A landscape with many valleys, sampled at points; each row gives a point and its height.
A ball rolls from a point to whichever of its 2 nearest points has the largest drop for the distance, and stops where none of them is lower. Distance is the straight distance between rows; heights are no part of it.
k_388: [ 16  -3  21  21  -3  12   1  10 -33  -6  -3  19  11  -1   0 -27  14 -34
   9  21 -21  45  -3 -13  21 -18   1]  (h 447)
k_337: [ 26 -35   9 -13 -32  11   0 -16  19   2 -15 -16  11   2 -20  20  -3  13
   5   8 -15 -13 -13 -32  43 -32 -24]  (h 276)
k_124: [ -3  -4 -37  -9  -2  28   0  36  -4  -6  42  16  -4  15  14   7   3  21
 -45  -8  23  28  25  -3 -28  19   5]  (h 647)
k_314: [ 26 -39  10  -1 -11  -1  13  -7  20  22  20  24   6 -12  14 -12  -5 -12
  -6  30 -17  10  18  -7 -17  36  -2]  (h 446)
k_597: [  9 -16 -11 -15  14   5  13 -23  39  27   6 -10  15  12  28  -7  12 -20
 -13  17  -9  -6 -28 -11   1   3 -19]  (h 379)
k_452: [ 10  -9  57   2 -14 -16 -21  -8 -15   8 -12  10 -14  -6 -34  11  -9  -4
  46  10 -36 -36  -1  -6  12 -10  -8]  (h 334)
k_94: [-24  25 -16  -1   7   3 -16  20  -1 -22   8  -5 -30   7  17  -8   0  18
 -25 -33  31  24  21  24 -21   4  11]  (h 241)
k_950: [  0  23 -18  13  -5  -7 -13  17   2 -11 -13 -17  20 -22  -1  -4  -5  31
  34 -20  15 -48 -24 -11   9 -11   2]  (h 248)
k_425: [  7 -21 -32  12   3   2   8   7   0   4   0 -12  47 -14   3  38  -8  17
   8 -12   5  17 -15   7  -1   7 -11]  (h 220)
k_338: [-14 -16 -18  -6   7 -30  10  10 -54  -3  16  -1   5  -5 -18  11 -10  -3
  -3 -12   0  40  25  25 -24   9  14]  (h 584)
k_132: [-23  24  -8   2   8 -10  14  17 -45  -7  23  -6 -28   9   2 -14  18 -13
 -30  -8  12  28  10  -1   9 -24  15]  (h 350)
k_309: [ 11   4  -3  11 -14 -17  -4  14  -4   9  12  -2  10 -20   0 -15  -7  17
  37   1  -8 -42 -15 -18  12 -19  -1]  (h 263)
k_330: [ 20  14   0   6  -7  32 -26  11  16 -17  -2  11  14   8  15 -12 -10   3
   5   3  -1  -3   3 -14   2  -3  -9]  (h 427)
k_277: [ 33 -19  40  12 -23  -7  -3  13  19  13  23  25  -9  -6  16 -43  -2 -22
  20  40 -41 -14  14 -16   1  19  -2]  (h 402)
k_246: [  5   4 -21   7   7  20  24   9 -24   6  29   4   9   6  11  15  21  -2
 -40  13  20  36  -6 -22  12 -18  23]  (h 360)
k_879: [  5 -14  -2  28  -6 -28  14  27 -26  21  14  16   6 -21  11 -35  -4 -21
  29  14 -18  25   5  21   2  10   3]  (h 396)
k_427: [ -4 -25  19  15  -2  -5  20 -21   8   7 -25 -16   0  -2   0  19  10 -10
  -9  -5   1  51   8  20  20 -11  -4]  (h 406)
k_131: [ -1   5   5   1 -20  13   5  12 -20 -21   2   1 -20  -8 -19  14 -13  42
 -29  -3  24   8  41  -4  21 -11  36]  (h 484)
k_228: [ 15 -11  17  39 -19  20  12  15 -19  -6 -18   2  25 -11   0  -5  10 -21
  -5  18 -10  52   0  -7  52 -28   3]  (h 418)
k_537: [  0   9  29 -15   7 -10 -23  -9 -20  -9   6  15 -21  -9 -26   7 -13  11
  26  12   2 -44  17  -7 -24   6  31]  (h 265)
k_108: [ -3  26  -1  21 -11   9 -11  22 -32 -24  -9   3  -2  -4 -16  -6 -13  12
   3 -11  14   4   6  -9  21 -29  14]  (h 542)
k_437: [  2 -11   6  23   0  -1  -2  11 -20  -1 -10  18  10   1  11 -14  -7 -30
   5   0 -20  65  11  27 -12  10 -17]  (h 421)
k_148: [-13  27 -23 -13  19 -18 -11 -11 -30  -5  -8 -14  19  -9 -21  22   8  15
  27 -20   6 -53 -31  -6 -10 -16 -12]  (h 106)
k_267: [ 11 -11   8 -22 -26   1   0  -6   1   5  -3 -11  -8  17  -9   4   1   6
   4  -9 -30 -19 -20 -20  31 -30 -32]  (h 298)
k_750: [ 11 -18 -38  -8 -16  18   7  30  21   9  21 -13  20  10  24  -3   1  -3
 -24  -9 -16  31 -24 -10  16  -2 -31]  (h 661)
k_43: [-24   5 -14 -32   6 -37  10  -2 -18 -12   2 -36 -22 -21 -23  12  -4  42
   0 -32  21 -41  12  13 -21   4  38]  (h 327)
k_445: [  3 -29  13   8  19 -20  20 -33  -1  22 -17   2  19  -5  -2   6   7 -25
  12  21 -24  11 -18   7   1   6 -13]  (h 312)
k_209: [ 13   7   4  44  -6  24   8   9  -8 -14 -10   4  28 -22   3  -2   4  -2
  -1  23  19  28   4  -7  35 -15  25]  (h 391)
k_936: [ 15 -36 -22 -12   3  -2   8 -14  27  17   7  -3  39 -10  10  26 -10   5
   8   2  -9  -2  -6   6 -15  25 -13]  (h 267)
k_352: [ -9   8  -7 -23  20  16   0  -7  -6  -1  19  24 -14  30  18 -11   2 -22
 -30   9   0  19   9  -5 -30  12  -3]  (h 247)
k_397: [ 10   5   0   3 -12  -1  18   8  -6   0  11  -5  -8   4   7  -9   9   0
 -11   5  -3   7 -11 -28  39 -39   3]  (h 283)
k_325: [-13   5 -43 -33  10 -25   6   5 -19  28  31   2  12  10  12 -10  -7   2
  -9   1 -13 -34 -10   2 -29  27 -21]  (h 564)
k_700: [ 19  -8  -6   9  -5  56  13  10  -2 -14  21  13  23  13   6  21  22  -7
 -55  30  18  51  10 -24  17 -11  22]  (h 313)
k_49: [ 22 -10   9 -21  -3  32  -1  -2   3  -8  26  29 -12  24   9   2   7 -11
 -35  13  -5  26  25 -22  -8   3   0]  (h 191)
k_709: [ -5  -6  39 -14 -12 -17  -9  -5 -21 -11  -2  18 -44  20 -31  12 -20   3
   0 -11 -23  16  30   6  -6 -14  -7]  (h 407)
k_356: [-10   7  32   8   5  13 -38 -20  18 -15 -50   7   0   6 -10  10 -10 -11
  35 -20 -10  11  -3  22 -15  10 -31]  (h 297)
k_798: [-16   6   6 -16  -3 -25   2  13  24   2  -1 -15 -45   7  15 -21  -7  19
  -1 -31  -8 -15  12  14 -12  12 -13]  (h 164)
k_719: [ 37 -15  52  -9 -28  27 -13 -30  58  -9 -23   3 -28  26  -8 -21  11 -24
  -5  13  -9  -7  19 -10  21   1   1]  (h 42)
k_47: [-11   8  21   5   6  35 -26 -18  47 -22 -46  -3 -12   7  -2  15  -8   0
   7 -20  14  12   4  15  -5  16 -12]  (h 259)
k_985: [-19  -1  13  19  -1 -16   3  -9   6   2 -38 -18   9 -13  -2  -1  15  -6
  37 -20  -3  11 -27  18  22 -15 -38]  (h 489)
k_349: [  4   6 -13 -12  10  18 -18   2 -19   9   8  25  20  29  18 -13  -1 -41
  -2  12 -36  20 -26  -1 -12   9 -42]  (h 520)
k_23: [-12   1   7   0  29   4  -7 -34   1  -8 -17   5   2  -6  -8  29   2  -4
  -6   3  29  19  20  17 -36  15  26]  (h 403)
k_331: [  1 -10   3 -25 -10 -18  15 -10  -7  27   4  -5 -21  27  -4 -11   8 -18
  -7  -2 -46  -4 -32 -14  25 -26 -54]  (h 321)
k_895: [-21  14   6   8   8 -30  14   9 -34   6  21   0 -35  -8   5 -39  10  -4
  -2   3   3   3  12   5   2 -23  26]  (h 332)
k_887: [ 11 -27 -13   6  13   2  33 -22   7  29  12  -6  28  -6  15   1  12 -31
  -8  29  -4  15 -28  -7  11   1   2]  (h 354)
k_765: [-18   0  16  18  -7   6   6  -9  24 -11 -60 -25   8 -19  -3  16   9  17
  21 -27  13   5 -22  13  32 -11 -17]  (h 490)
k_444: [-12   0  -8   3   6 -23   9   4  -5  16  -5  -6   1   3   7  -7  10 -10
   8 -15 -10  14 -22   5   7 -13 -31]  (h 483)
k_66: [ 24 -49   8  -6  -6   3  18 -24  36  11  -6  -9  21  -9  -1  28  -8   0
  -2  17  -4  10  10   2   3  17  -1]  (h 314)
k_199: [-12  10  38 -17   1  -5 -17 -13   9 -16 -13   7 -52  31 -14   0  -7   2
 -12 -27  -9   5  25  11 -10  -4  -3]  (h 439)
k_591: [ -2  16  -6  17 -18  32 -28  12  25 -24 -43 -10  26 -20 -19  28 -23  38
  21 -17  16 -11  -9   5  26  -5 -16]  (h 512)
k_786: [ 33 -15   9  -4 -14  50  13  10  -5 -16  22  30  -2  10   7 -12  17 -13
 -47  36  -5  45  24 -34   5  -7  23]  (h 253)
k_402: [-18  42 -28  16  37   4  -4  -6  -4  -6   0  -5  14 -12  22 -18  26  -9
  -1   1  46 -27 -23  -5 -18  -5  21]  (h 583)
k_34: [ 26 -30   0  -8 -23  33   0  12  20  -2   4  -2  19  13  11   3   4 -15
 -23   7 -22  36  -6 -15  33  -9 -22]  (h 668)
k_685: [-34  22 -10  12   0   7   1  16 -13 -36 -14 -25 -27 -22 -13   7   0  35
 -18 -17  59  13  33  29  -5   4  55]  (h 320)
k_453: [-15  10   3 -34   1 -16   5  -5  12  29  19  10 -26  40  20 -22  -3 -21
 -24   6 -40 -18  -9  -4 -16  16 -34]  (h 359)
k_766: [ 13  -6 -37  11   8  30   4  12  44  15  25  13  28  -5  45 -16  11 -17
 -14  17  11   4 -20 -10 -11  24 -13]  (h 266)
k_708: [ -7  27 -44  -5  15  -4 -14  12 -19   1   7  -9  38  -1   1  11   1   9
  17 -22   1 -30 -35 -10 -11 -11 -21]  (h 73)
k_622: [  2   7 -36  29   6  14  -5   8 -24 -10  -4  -5  49 -16  -6  27   3   7
   5  -1  26  13  -8   0   3  -5  11]  (h 158)
k_676: [-10   7  25   0  17 -40  -4 -16 -40   7   1   5 -15  -9 -25  -1  -1  -4
  34  17  -6 -44   7   7 -20  -5  32]  (h 239)
k_507: [-13  21 -25  -8  12 -19  -5  -1 -24  33  10  26  25  16   0 -12 -12 -32
  14  23 -41 -15 -17   9 -35  38 -30]  (h 555)
k_512: [-16  22  27  29  10  -5  -8  -4  -9 -18 -38  -9 -11 -20 -18  -3  -5   7
  22  -8  23   4  10  20  -1  -6  26]  (h 503)
k_281: [ -5  17 -21   3   5   0 -18  15   1 -13  18  -7  -3 -24   8 -29  -2  22
  14  -3  37 -49   4   0 -20  14  35]  (h 217)
k_469: [-12   4 -58 -16  12 -16  17   8 -35  42  22  11  39   8   6  -7  -3 -21
   7  14 -24 -16 -31   5 -22  30 -19]  (h 560)
k_35: [ 17 -25  24  -6  -9 -13  -9 -17  43  17  -6  -7   2 -14  -9   5 -13   4
  41  10 -22 -48 -17  -2  -2  25  -8]  (h 218)
k_359: [ 11  -5  -2  -9 -10  -8 -19  22 -15   9  30  37  -9   4   8 -20 -22 -10
   5  28 -20  -7  24   0 -40  36  -1]  (h 431)
k_590: [-26  37   1  -4  24 -14  -7   5  -2   0   4  -1 -33  -2  15 -45  12  -5
   9   1  22 -37  -2   5 -28   9  20]  (h 203)
k_979: [ -6  23 -15  -5  31   7   0 -15 -33  -3   8   4  21  15  -5  21  20 -18
 -15   5  10   0 -21 -17  -7 -26  14]  (h 226)
k_488: [ -4  -3  14   8  -3 -28  -4  -4  17  20  -7  -5  -6 -26   4  -7 -11   5
  43   5  -8 -51  -6  13 -14  21   7]  (h 193)
k_873: [ 28  12   2  27 -18  61 -16  14   4 -27 -14   7  51   2 -10  24  -8   5
 -15  21  19  18   8 -21  34 -13   7]  (h 307)
k_236: [  8   2  32  15  -9  11 -40   2  20  -7 -21  22  -3  11   5 -13 -15 -23
  30   4 -27  13   8  15 -19  27 -20]  (h 333)
k_177: [ 18 -47  28 -23  -2   8  -5 -46  28  18 -25 -15   8  18  -5  11  13 -40
  -5  19 -35  12 -13   7  11  -6 -39]  (h 687)
k_332: [-16  13   2  -1 -13  -1 -12  18  26 -16  -6 -10 -40  12  13  -9 -14  23
 -11 -36   2  23  15  23  -2   8 -16]  (h 194)
k_54: [ -4  13  21  -9  17   7   8 -26  14  -4  -5  -9 -30  26  16 -12  22 -20
 -28   3   9  10  -4 -13   3 -21   2]  (h 103)
k_970: [  7  17  -7  -6  -5   9 -32  16   8  -5  18  24   1  12  26 -21 -16  -5
  11  -8 -15 -12   0  -4 -21  15 -26]  (h 441)
k_926: [ -3  17  33 -10  -2  20 -13 -14  33 -25 -23   8 -47  15 -13   2 -11  17
 -13 -16  21  -2  23  -4   2   6  16]  (h 457)
k_226: [ -5   6  14   0 -23  16 -21   4  14 -12 -41 -11   2  -8 -28  22 -16  32
  43 -28  -3 -31 -21 -11  28 -10 -31]  (h 521)
k_687: [ -2  -1  29 -17  -2 -30 -14 -25  -6  12  -9  -1 -17  -1 -27  15  -5  10
  33   1 -20 -61 -23 -11   4 -17 -11]  (h 315)
k_391: [  0   4 -10 -28  20   5   2 -26 -11  33  10  24  25  25   7  -5  -2 -42
  -1  37 -38  -9 -24  -8 -20  19 -35]  (h 541)
k_741: [  1  -6  34 -21 -13  -4 -20 -16  60   1 -27  -8 -37  17 -14   0  -8   3
  28 -21 -23 -37 -14   1  -1  16 -35]  (h 121)
k_637: [ -8  29 -25  -7   8  -3 -30   8   0 -13   2 -12   9 -18  -1  -8 -11  25
  39 -13  16 -66 -16   1 -21  13   8]  (h 233)
k_682: [-12  -3 -10 -19   1 -41   8   7 -38   2  15 -14 -15  -8 -23  13  -5  30
   8 -14   0 -27  11   8 -11  -7  22]  (h 344)
k_941: [-12   2 -16  -2  -4  22   0  12  42 -18 -10 -16 -19   4  13  21  -2  37
 -44 -33  31  28  26  13 -12  14   9]  (h 405)
k_221: [ 16 -43  10  -9 -10  20   5 -28  14   4 -22 -17  18   9  -2  14  16 -25
 -17  14 -20  31 -16  -4  32 -24 -37]  (h 678)
k_217: [ -1   2   9 -13   6  14 -26 -25  -9  -7 -17   8  18  14 -23  40   0   1
   2  -6 -10   1  -6  -9   1 -17 -28]  (h 303)
k_31: [ 35 -34  22   3 -22   8  11  11  10  10  33  39 -10 -13  23 -36   5 -12
  -3  44 -12  -3  25 -22  -9  18  17]  (h 422)
k_908: [ -7  11  15  23  -9  30 -11  -5  10 -25 -52 -11  20  -3 -19  24 -10   4
   9  -3  13   8  -2   1  35 -17 -12]  (h 499)
k_321: [-14 -16   4  -2   7 -36  20 -20  -6  45  -9   0  15   5  -1  -7   5 -29
  24  22 -42 -21 -31  10   1  17 -42]  (h 271)
k_588: [  6 -17  16  -1  -8   1  30 -26 -20  -3 -16 -19   9   3 -30  38  11   2
 -13   7  -2   9  -4 -18  43 -50   3]  (h 219)
k_481: [ 19   7   9   1  -6   4 -14  11 -40   0  22  25   9  14  -6 -16   0 -15
   9  13 -34  11  -2 -17   1 -13  -6]  (h 475)
k_269: [-14   0  19  31  19  -3   6 -21  -8 -17 -36  -3  13 -21 -14  26  -2  -5
   7   0  33  30  24  30 -15   7  36]  (h 463)
k_953: [ 27 -30  24   7 -17   2  10  -9  46  12   4   7 -10 -13  23 -21  -3   1
   5  15  -2  -9  17 -10  10  22   3]  (h 464)
k_526: [-14  -2  14 -18   4 -18  13  -8   2 -13  -8 -11 -33 -25 -26  14 -10  45
   1 -14  32 -38  24   2 -10   7  52]  (h 310)
k_409: [ 24   3   5  -9  -9  12 -10  18 -21   2  19  28   2  15  18 -26  -2 -34
   7  11 -52  33  -2  -9  -2   3 -32]  (h 498)
k_471: [  7   3  20  -9  -3  -4  -7 -14   5 -13 -12  -1 -16  -4 -25  17 -18  28
   7  -4  18 -33  13 -10  -7  -3  25]  (h 288)
k_370: [ 18 -46  32   6   0   0  23 -41  43  14 -28 -17   3  -9   1  19  12 -12
  -8  17   2  32   9  10  22   1   0]  (h 361)
k_384: [  0   3  21 -14  -9  33  -4 -22  25 -27 -46 -14 -21  30 -33  40 -11  13
 -38 -21  14  21  24   7  20 -15  -1]  (h 172)
k_21: [-19  27 -34 -15  21 -13 -10  -1 -23 -18   8 -21   3  -8 -10   8   6  21
  -2 -23  28 -38 -14   0 -18  -8  21]  (h 138)
k_532: [ -6 -12 -42 -30  17   6   5   9 -16   0  41  17  10  14   4  17   5  23
 -35  -1  19   6  20  -3 -44  20  12]  (h 639)
k_274: [ -5  -4 -19   7   3 -11  16  20 -36   8   9   6  10   5   8   3  -4 -27
   0 -13 -13  60 -10  19   3   6 -18]  (h 460)
k_32: [-12  -7 -24  11   0   6  22   9  25  -2   5 -24  -2   1  19  25   9  13
 -40 -22  24  43   3  16   3   5   4]  (h 376)
k_443: [  0 -13  29   4 -11  -2   6 -13  41   0 -40 -19 -18 -13 -11   6  -4  16
  21 -17  -4 -11  -6   9  20  -7  -4]  (h 482)
k_514: [  9  12  -3  10 -13  21 -12  26   0 -17  27  19 -13 -11  13 -39  -5  15
  -7   9  19  -4  23 -15  -7  -3  18]  (h 390)
k_715: [ 30 -20  56 -17 -28  14 -27 -19  66  -8 -27   1 -33  26 -18  -7  -7 -13
  21  -6 -23 -30  11  -5  12  14 -15]  (h 84)
k_222: [-13  14 -52   9  11   6 -14  29  -5 -12  24  -7  21 -24  25 -21   0  14
   6  -7  33 -22   2   9 -33  28  20]  (h 232)
k_172: [-12  30  -8  38   3  -8 -12  23 -50 -27  -5  -3  10 -11 -10 -15   2  -7
  17  -7  25  20   7  13   5 -19  21]  (h 533)
k_727: [  4   1  -1 -12  11   8  16 -27 -26   1  -3  -4  21   7 -20  29  13  -6
  -2  11   0  -9 -21 -28  23 -43  -5]  (h 180)
k_258: [-18 -15 -46  -7  27 -28  24   3 -50  13  14 -10  27  -1 -17  32   3  -1
 -15 -18   9  22  -2  25 -21   5   6]  (h 603)
k_758: [  6 -12  -2 -15  -4  16   0  -8  44 -11   5  -8 -12   6  10  17  -5  18
 -25  -8  15   7  16   2  -7  13   1]  (h 429)
k_543: [-15  18 -37  16  -8  -1   1  45 -35 -12  35 -11 -14  -4  12 -27  16   8
 -28 -10  29  18  11   1  12 -14  25]  (h 365)
k_260: [ -9  -8  23 -18  -3 -40  11  -4 -35   9  19  -1 -37   7 -17   2  -9   7
  -2  -4 -20  -6  21   6  -4 -12   9]  (h 367)
k_159: [ 14 -30 -28 -22  18  13   9  -5 -17   7  40  21  33   9  -5  37   0   1
 -26  21   7  14  14 -10 -37  20  14]  (h 628)
k_91: [ -1   4   3  -4 -11 -21  11  23 -18   9  36  13 -34   0  18 -45  -2  -1
  -6  10  -5 -16  18  -1  -4   2  16]  (h 318)
k_585: [-28  25  -2 -23  34   0  -5 -28 -14  -9 -11   1 -10  36   1  20  15 -15
 -19 -19  -2  14 -12   5 -19 -11 -17]  (h 306)
k_899: [  6  10  19 -17   9 -13  -3 -18 -11  14  14   8  -7   9 -10  -1   3 -10
  13  13 -18 -44 -11 -17  -8 -10  -2]  (h 295)
k_241: [ 14 -15 -34  -4 -15  23   2  32  27   2  30   7   9   5  31  -6  -6  18
 -26  -4   9  33   8  -5  -2  13  -4]  (h 655)
k_65: [ 17  13   8  -4 -13   1 -41  12  -7   4  23  28  11   1  -2 -12 -21 -14
  24  19 -33 -29  -3 -11 -27  20 -16]  (h 448)
k_964: [ 30 -18  58   6 -35   2 -27   6  31   6  -1  23 -24   0  -5 -19 -12 -13
  38  20 -44 -15  20  -1  -2  27  -5]  (h 380)
k_103: [  1 -14  -5  -9  -3 -24   6 -17  23  35   1  -4  17  -3   5   4  -3  -6
  28  10 -33 -49 -30   6 -10  29 -36]  (h 246)
k_369: [ 21 -14 -10 -29 -13  20 -13  -2  41  -6  24  10   4  11   6  17 -18  25
 -16   0   3 -23  14 -14 -16  20 -10]  (h 445)
k_439: [-10  27   7  -9   1  38 -21 -16  42 -33 -42 -18 -14  18  -5  28  -3  16
 -24 -29  25  10   2   3   6  -1  -7]  (h 224)
k_653: [ -4   1   9   5   5 -25 -11  10 -61 -11  12  17  -9  -2 -21  -3  -7 -15
   5   4  -6  28  29  16 -17  -5  22]  (h 554)
k_702: [ 19  -1  19  -8 -20  46  -2 -14  25 -20 -20  -9   4  25 -20  28  -1   9
 -39   0  11  16  21 -15  26 -15   3]  (h 223)
k_120: [  7  -3 -30   1   1  -4  17   4  33  14   8 -14  22 -21  26 -12   7  14
   3  -3   8 -27 -30 -13  12  -1  -8]  (h 576)
k_224: [ -9   1  -9  19   3 -23  21   0  -2  -6 -13 -27  11 -39  -7  19   5  30
  16 -12  30 -17  -4   5  17 -10  37]  (h 231)
k_211: [ 12   2  32  30  -6  -2 -23  11  -3   3  -6  31   5  -7  13 -35  -8 -29
  33  20 -27  18  16  12 -11  13  -6]  (h 363)
k_996: [-16  12 -31  10  14  -5  27   8 -39   2  20 -13   0  -1  -9  14  25  -5
 -36  -4  29  37  -1   5   6 -18  28]  (h 377)
k_62: [ -3   2  -9  29 -14  10  16  27 -38 -22  10  -3   5 -18 -19  18  -5  26
 -34   3  36  36  39  10  11  -7  47]  (h 449)
k_991: [  7  14 -40  11   3  25 -17  20  23  -3  27  11  31 -11  37 -21   1   6
   0   4  21  -8  -4  -5 -19  25  -8]  (h 249)
k_780: [ -1  -3 -20  17  -2 -16  20  15  -8  -3  13 -12   5 -29   6  -6   3  18
   1  -1  29   1   9   4   7  -3  32]  (h 252)
k_77: [ -9 -27  21  19  -4 -29  26 -10  -8   7 -29 -12  -2 -18 -16  23  -2  11
  15 -12   0  24   1  18  19  -5   2]  (h 392)
k_951: [ 14  15 -14   3  -9  21 -18  17 -33 -22  19  17  16   7 -13  11 -10  13
  -8   5  13  -1  13 -23   3 -22  16]  (h 553)
k_156: [ 10  15   0  -6  -5  -6   0   6   3   2  25   3  -9   8   8 -20   7   6
   0  10  -6 -38  -9 -28   7 -23   9]  (h 279)
k_650: [-13  15  -6  -9  28  11  -7 -29   1 -13 -16  -9  12  16 -10  38   7  -1
 -11 -10  13   3 -14  -5  -8 -15  -5]  (h 268)
k_15: [ 21 -18   1 -24   4  16 -18 -22  -5  -5   3  18  24  29 -13  29  -4 -20
   4  17 -32  12 -13 -16   1  -6 -34]  (h 356)
k_60: [ -6 -20 -41 -20  26  -9  26  -9 -25  26  33   6  34   1  -2  25   4 -13
 -20   9   4  11  -5  10 -37  27   7]  (h 615)
k_728: [  3  -9  -4 -33   9  -1  11 -27  38  25  14   5 -13  29  24 -17   0 -17
 -27  14 -16 -19  -3  -7 -13  22 -21]  (h 371)
k_428: [-10  -7 -27   4   5  -9  46   4   8  15  15 -33  -4  -7  17  13  26   4
 -34  -7  12  26 -17  -2  21 -13   8]  (h 355)
k_671: [ -4 -27   6  26  -3 -38  33   6 -17  18  -2  -4   7 -25   2  -6  -4  -7
  20   2 -13  32   2  20  12   1   7]  (h 413)
k_429: [  3  11  -3  12 -15   6  15  14  14  -7   6 -15 -14 -15   9  -9   4  18
 -13  -1  27  -4   6 -15  33 -21  24]  (h 269)
k_691: [ 28 -15  -3 -10 -12  33 -28  -5  15  -3   7  15  35  14   3   4  -9 -11
   6  16 -22  -4 -18 -30   8  -9 -32]  (h 401)
k_89: [ 23 -18  39   9 -38   2 -22  20  27  -7  -5  18 -25 -13 -17  -6 -35  20
  32   8 -14 -11  36   5   2  26  16]  (h 343)
k_569: [ -8  18  20  11  13   2   6 -21  21 -11 -24 -17 -19  -3   8  -2  17  -6
 -10  -4  24   4  -8   3   9 -19  16]  (h 132)
k_252: [-21  -2 -29   4   2 -34  29  21 -40  24  15  -3   2  -4  11 -18   8 -13
   2 -15 -19  29 -22  13   6   2 -23]  (h 476)
k_723: [ -3   5  31  14   0 -18 -12   8  37  10  -9   1 -31 -32  10 -37  -2  11
  44   6   8 -46   3  12  -4  25  28]  (h 177)
k_881: [ 12   2  32 -22  -6  17   0 -23  44  -5  -7  -7 -38  28   8 -18  16 -22
 -21   0  -5 -12  -2 -18  17 -14 -11]  (h 77)
k_180: [-13  25 -26  16  24 -10  11  -1   9  11  -6 -15  18 -17  23 -21  23 -10
  12  -5  19 -23 -34  -5   5 -15   4]  (h 579)
k_161: [ -9  13   0  20   6 -20  -7  20 -15  12  -1  19   7  -6  17 -37  -8 -31
  23   4 -19  23  -3  24 -14  15 -21]  (h 383)
k_400: [-11 -14 -22  -5  18 -25  55  -7 -12  32  12 -27  -5  -6  11  -5  26 -18
 -20  -5  -9  25 -38   4  26 -14  -7]  (h 340)
k_264: [ 32 -40  11 -15 -31 -11   0  16  14  12  25  16   9  -4   4   4 -25   3
   9  14 -37   2  16  -4  -4  27 -11]  (h 470)
k_171: [-11  -9  43   8 -24 -10 -20   0 -13   3 -37   1  -9 -13 -39  14 -12  19
  59 -13 -21 -23  -7  -3  30 -14 -27]  (h 352)
k_834: [-18  22  33   7  15 -29   5 -11  -4  16 -11   9 -39   9   7 -34   5 -26
  15   1 -15 -11  10  24 -13   4   5]  (h 183)
k_467: [ -3  12 -57  13  18 -10   2  14 -36   6   8  -2  50 -13  -3   8  11 -12
  10 -11  13   0 -31   1  -8  -5  -6]  (h 105)
k_856: [ 20 -29  26  -2 -26   1   9  -6  61   6 -14 -16 -15 -12   5  -5 -11  19
  12  -7  -2 -21   8  -2  27  11   2]  (h 474)
k_316: [-29  11  -7  23   5   7   6  16 -31 -24  -9 -16  -7  -8 -17  27   0  23
 -32 -19  48  44  31  32   1  -3  36]  (h 386)
k_82: [ -6  -5  20  15  -9 -32   5   1 -21   4 -28  -9   6 -27 -24  19  -9  16
  51 -12 -12 -10  -5  11  12 -14 -10]  (h 366)
k_763: [  4  -2  21  -1 -22 -11 -19  17  12  -7 -14  -5 -23 -18 -23   5 -30  34
  30 -13   1 -29  21   6   4   9  11]  (h 311)
k_395: [-17  12  41  14  21 -30 -15 -14 -20  14 -13  14 -13  -2 -15 -16   0 -22
  39  14 -22 -17  -1  23 -19   2   8]  (h 210)
k_389: [-29  27 -25  -5  43 -22  34 -25 -15  22  -5 -12   0   9  10  -4  24 -31
 -19  -5   7  -1 -32  10  -8  -7  -2]  (h 305)
k_608: [ 13 -15  -5   5 -18  13 -15  29  -5 -15  36  34  -6 -12  11 -23 -12   7
 -13  24   8  13  36  -5 -28  25  14]  (h 410)
k_735: [-23  14 -22 -16  33 -15  21 -11 -18  11  13   5  -6  14  12  -5  10 -18
 -24   6   0   0  -8   6 -33  12   2]  (h 282)
k_890: [ -4   5 -52 -16   7 -15  12  12  20  17  12 -24  20   7  26 -11  11  13
 -11 -19  -3 -29 -40 -12   5   8 -31]  (h 573)
k_407: [-26  32  24  14  20 -14 -23  10  17  -9 -20  -2 -32 -18   9 -45   1   3
  41 -15  18 -39  -1  21 -11  11  25]  (h 190)
k_918: [-22   0 -36  -5  33 -31  59 -14 -23  40   5  -9  10   2   6  -7  25 -35
 -14   6 -11  15 -34  12   0   9   1]  (h 324)
k_734: [ 27  -8  -6   7 -19  71 -17   1  36 -20  -3 -10  36  21   1  26   3   4
 -44  16  14  20   8 -23  31 -15  -9]  (h 264)
k_465: [-20  18  33  17  17 -13   7 -22  31   6 -31 -12 -38   4  21 -34  21 -19
  10 -12   1  -2 -12  17   4  -3   1]  (h 157)
k_711: [ -1   4 -19 -39  -2 -11  11  -2 -14  33  21   7  -3  37   6 -11  -3 -24
 -14  -1 -47  -8 -30  -9   0   2 -52]  (h 345)
k_965: [ -6   2 -46 -14  11 -14   9   9   4  17  16  -9  20   7   9   6  -5  13
  -5 -21 -10 -11 -19  15 -24  21 -27]  (h 568)
k_51: [ 22 -26  -8 -11 -28   3  -7  28  24   1  26  17  -3  -6  10   2 -28  29
   4   1  -6  -7  26  -5 -17  33  -4]  (h 461)
k_33: [-20  26   3 -16  36  -3 -23 -29 -15  -9  -8  11  -6  20  -1  14   1 -11
  -9  -7  16   3   8  17 -44   9   7]  (h 348)
k_144: [ 14 -20   9  -5 -20   4  17 -20  15  -1 -20 -28  14  -7 -26  40  -1  28
  -9   4   6 -18 -11 -23  41 -36   5]  (h 251)
k_46: [ -8  -2  10 -16  -7 -19   1  -7  48  14  -9 -20 -32  15  19 -14   0   5
  -1 -19 -24 -25 -14   2   4  11 -31]  (h 146)
k_999: [ -2 -10   4  -7  -6  -5   0  12 -51 -16  20  16 -14   1 -25   8 -18  16
 -22   5  13  22  43   3  -5 -16  32]  (h 515)
k_270: [ -6  26 -27  21   4  31 -17  31 -15 -20  27   9   5  -9  19 -22  11   4
 -21   5  42  13  11  -6  -2  -9  30]  (h 378)
k_459: [ 21  15  21  35 -12  48   4   4 -14 -30 -18  16  32  -5 -19  17  -4   2
 -30  31  15  18  28 -12  30 -22  29]  (h 351)
k_4: [-32  21 -22   1   4  -3 -22  24 -23 -34   3 -18 -24 -11  -5 -13  -6  25
  -2 -28  35  -1  21  27 -20  12  28]  (h 277)
k_618: [-22  25  -1  34  21   2 -11   4 -24 -22 -12   0   0 -24  -2 -21  11  -4
  13   6  42  12  18  20  -8  -3  44]  (h 519)
k_817: [-28  42 -10  -1  15   2 -24   0 -19 -27 -26 -13  -7   2 -15   6   3  20
  16 -34  26 -26 -16  11  -9 -11   7]  (h 165)
k_26: [ 18  -7  18   1 -16 -13  23  15  -7  15  24  10 -23   2  13 -35   7  -9
  -7  17 -20  11   2 -18  19 -11   8]  (h 302)
k_655: [  2   4 -28  20  10   4  14  -8   4  -8 -15 -28  32 -26   0  31  13  19
   1  -9  30 -14 -23  -9  12 -18  20]  (h 207)

For each start below, name the point where the ball stops.
k_325 -> k_384
k_999 -> k_719
k_985 -> k_384
k_51 -> k_49
k_264 -> k_719
k_82 -> k_281
k_908 -> k_719
k_34 -> k_719
k_226 -> k_281
